A landscape with many valleys, sampled at points; each row gives a point and its height.
A ball rolls from a point to the lowest of its 6 nearest points, and stops where none of them is lower. Distance is the straight distance between rows; heights are no part of it.
libob: [124 112 112 137 115 157  99 111 128 131 118 136 125 140 142]  (h 285)
Sev: [125 109 211 176  70  72  63 140 114  88 161 188  86  84 173]  (h 463)
bizo: [138  97 192 178  83 117  66 136 134  95 160 167  99 104 177]  (h 394)
zeg: [105 146 157 105 146  95 147 159  98 114 132 130 115  97  87]  (h 233)
finat: [ 97 156 149 125 136  81 160 169  93 104 131 108 126  94  75]  (h 216)
Didiv: [135 118  76 132 138 214 137 117 158 142 131 126 122 190 150]  (h 359)
roto: [150  94 147 157 106 171 102 123 176 125 156 139 102 163 175]  (h 465)
gogoz: [133 107 167 163  86 127  75 119 136 108 146 152 107 117 164]  (h 380)
Nore: [ 89 185 110 119 136  78 183 145  98 130 118  73 168 108  62]  (h 228)
niv: [143  91 171 170  94 145  79 135 155 107 161 152 103 129 175]  (h 527)
Feva: [125 115 137 137 101 128  85 109 121 126 128 148 116 119 141]  (h 491)
Davu: [115 124 187 121  87  74  88 129 115 119 135 171  93  97 122]  (h 93)
zuf: [ 92 141 177 112 123  84 126 171 101 105 131 140 100  91  78]  (h 242)
Gipe: [164  81 139 157 116 163 114 126 192 135 160 157  80 175 202]  (h 464)
Lazim: [146 136 100 102 175 132 165 125 119 142 106 111 158 123 116]  (h 191)
mube: [ 93 152 163 121 132  81 148 174  92  99 133 121 114  88  74]  (h 225)
zir: [132 109 146 155  95 145  81 113 137 117 138 141 115 131 154]  (h 546)
rigis: [155 127  57 119 176 155 177 116 132 152  96 102 166 148 128]  (h 197)
gefug: [136 110  93 133 128 203 129 116 163 140 137 125 116 183 154]  (h 308)
nire: [133 111 174 160  80 108  74 118 126 106 146 161 106 103 161]  (h 347)
mib: [134 157 121  99 172 115 177 134 111 133 123  96 161 117 104]  (h 139)
pinar: [147 159  91  95 182 137 189 121 132 155 109  79 188 136 103]  (h 349)
Meke: [ 82 180 111 121 126  46 169 153  98 123  98  76 164 101  37]  (h 355)
fatu: [ 95 172 133 127 135  72 171 157  91 107 127  88 144  97  63]  (h 199)
Ruzum: [127 115 155 146  90 117  78 113 125 118 135 152 112 115 148]  (h 376)
reku: [168 103 113 137 124 185 131 106 197 148 154 146  89 199 192]  (h 363)
volub: [136 118  53 132 154 191 152 120 134 141 107 117 139 169 143]  (h 353)
Vifu: [122 120 176 139  79  84  78 118 117 116 138 170  99 100 139]  (h 307)
favar: [110 128 167 102 121  89 107 138 109 125 129 159 101 102 105]  (h 460)
geda: [129 112  97 136 127 168 109 113 128 134 115 135 126 145 137]  (h 246)
ruki: [120 116 193 150  72  69  74 127 117 106 145 178  90  93 147]  (h 360)
Kif: [121 120 158 129  95 101  84 114 116 123 131 161 108 105 134]  (h 379)
nik: [144 119  81 118 165 150 151 117 119 141  97 123 147 137 129]  (h 306)
peli: [118 120 169 123  94  89  86 121 112 123 131 163 100 102 126]  (h 320)
zefo: [109 165 137 111 154  95 173 155 100 118 131  97 142 104  86]  (h 182)
bulon: [129 110 190 168  74  90  69 127 122  99 153 168  98  94 166]  (h 371)
bitu: [141 101 141 158 103 166  93 119 161 122 149 135 111 152 163]  (h 446)
taf: [131 110 101 144 120 193 116 114 154 134 132 127 120 169 149]  (h 287)
vurov: [148 166  57  84 183 158 200 114 151 176  94  65 214 153 102]  (h 56)
Foso: [160  77 152 164 111 158 102 132 186 124 163 156  87 161 192]  (h 587)
nefuz: [133 115  98 116 151 144 130 117 115 139 104 133 135 128 129]  (h 318)
fusu: [ 87 166 131 138 123  51 163 164  91 103 113  90 143  92  48]  (h 356)
bati: [145 121  50 126 170 169 166 116 133 147  97 110 155 155 135]  (h 262)
mon: [132 115  79 126 146 164 130 115 120 137 105 130 136 143 134]  (h 70)
Gofuf: [101 189 103 103 148 103 190 136 106 138 123  65 180 118  77]  (h 311)
ret: [127 113 164 148  86 108  75 114 123 115 139 157 108 106 149]  (h 348)
Nugu: [117 174 119 103 161 110 184 139 109 132 127  80 166 115  90]  (h 158)
regi: [130 121 114 107 145 129 127 123 109 138 108 140 130 119 126]  (h 515)
barog: [125 113 116 126 118 144 102 113 118 129 115 144 124 127 135]  (h 364)
Kul: [123 121 133 106 135 116 112 125 109 129 116 152 120 112 121]  (h 686)
nufe: [121 120 151 113 115 105  99 122 110 131 122 158 109 110 122]  (h 517)
bovaf: [123 130 141  97 147 108 133 138 105 130 120 143 118 107 111]  (h 574)
rili: [137 107 113 144 118 192 113 115 165 137 143 130 112 175 157]  (h 296)
zat: [100 133 179 105 111  83 110 152 106 120 134 159  97  98  97]  (h 367)
vasa: [122 175 111  99 166 118 188 132 113 139 125  76 177 122  93]  (h 188)
seno: [175  95 116 145 121 175 125 108 198 144 155 157  83 193 208]  (h 382)
futu: [122 116 128 119 118 129  98 115 115 132 115 150 121 121 131]  (h 499)
Voro: [130 116  81 135 135 195 126 116 140 137 119 124 126 168 144]  (h 315)
ravu: [148 161  76  93 182 146 192 115 143 164 105  73 199 145 104]  (h 181)
davom: [139 103 132 154 106 178 102 116 164 126 146 132 109 161 159]  (h 334)
Ril: [154  97 132 149 114 180 113 119 186 134 154 139  97 181 176]  (h 329)
rolu: [116 148 146 103 153 101 156 156 101 119 132 117 128 104  96]  (h 252)
res: [139  87 186 178  93 130  69 143 147  96 164 161 100 116 182]  (h 443)
rolad: [151 127  70 113 178 144 171 117 128 149  98 107 165 139 126]  (h 235)
Detem: [160 147  59 102 186 153 195 112 147 166  95  80 195 153 113]  (h 99)
Pem: [135 137 119  98 169 121 156 133 110 134 116 118 145 116 113]  (h 210)
nuv: [ 82 191  99 111 135  72 184 143 102 138 110  69 174 112  56]  (h 297)
simi: [127 181  95  90 171 133 191 124 125 152 117  69 195 130  96]  (h 662)

Call two points neighbours if one is among the 6 nearest of the other. Go from one point of each pair to the other, from neighbour to neighbour, staying as low as possible. Name the highest point that can't be avoided.
mon and vurov -> bati
vurov and mib -> rigis
vurov and Davu -> zat

For each start below, name the point where the ball stops.
res -> Davu
zuf -> mib
rigis -> vurov
regi -> mib
Feva -> Davu
nufe -> Davu
Nore -> mib
bizo -> Davu
bovaf -> mib
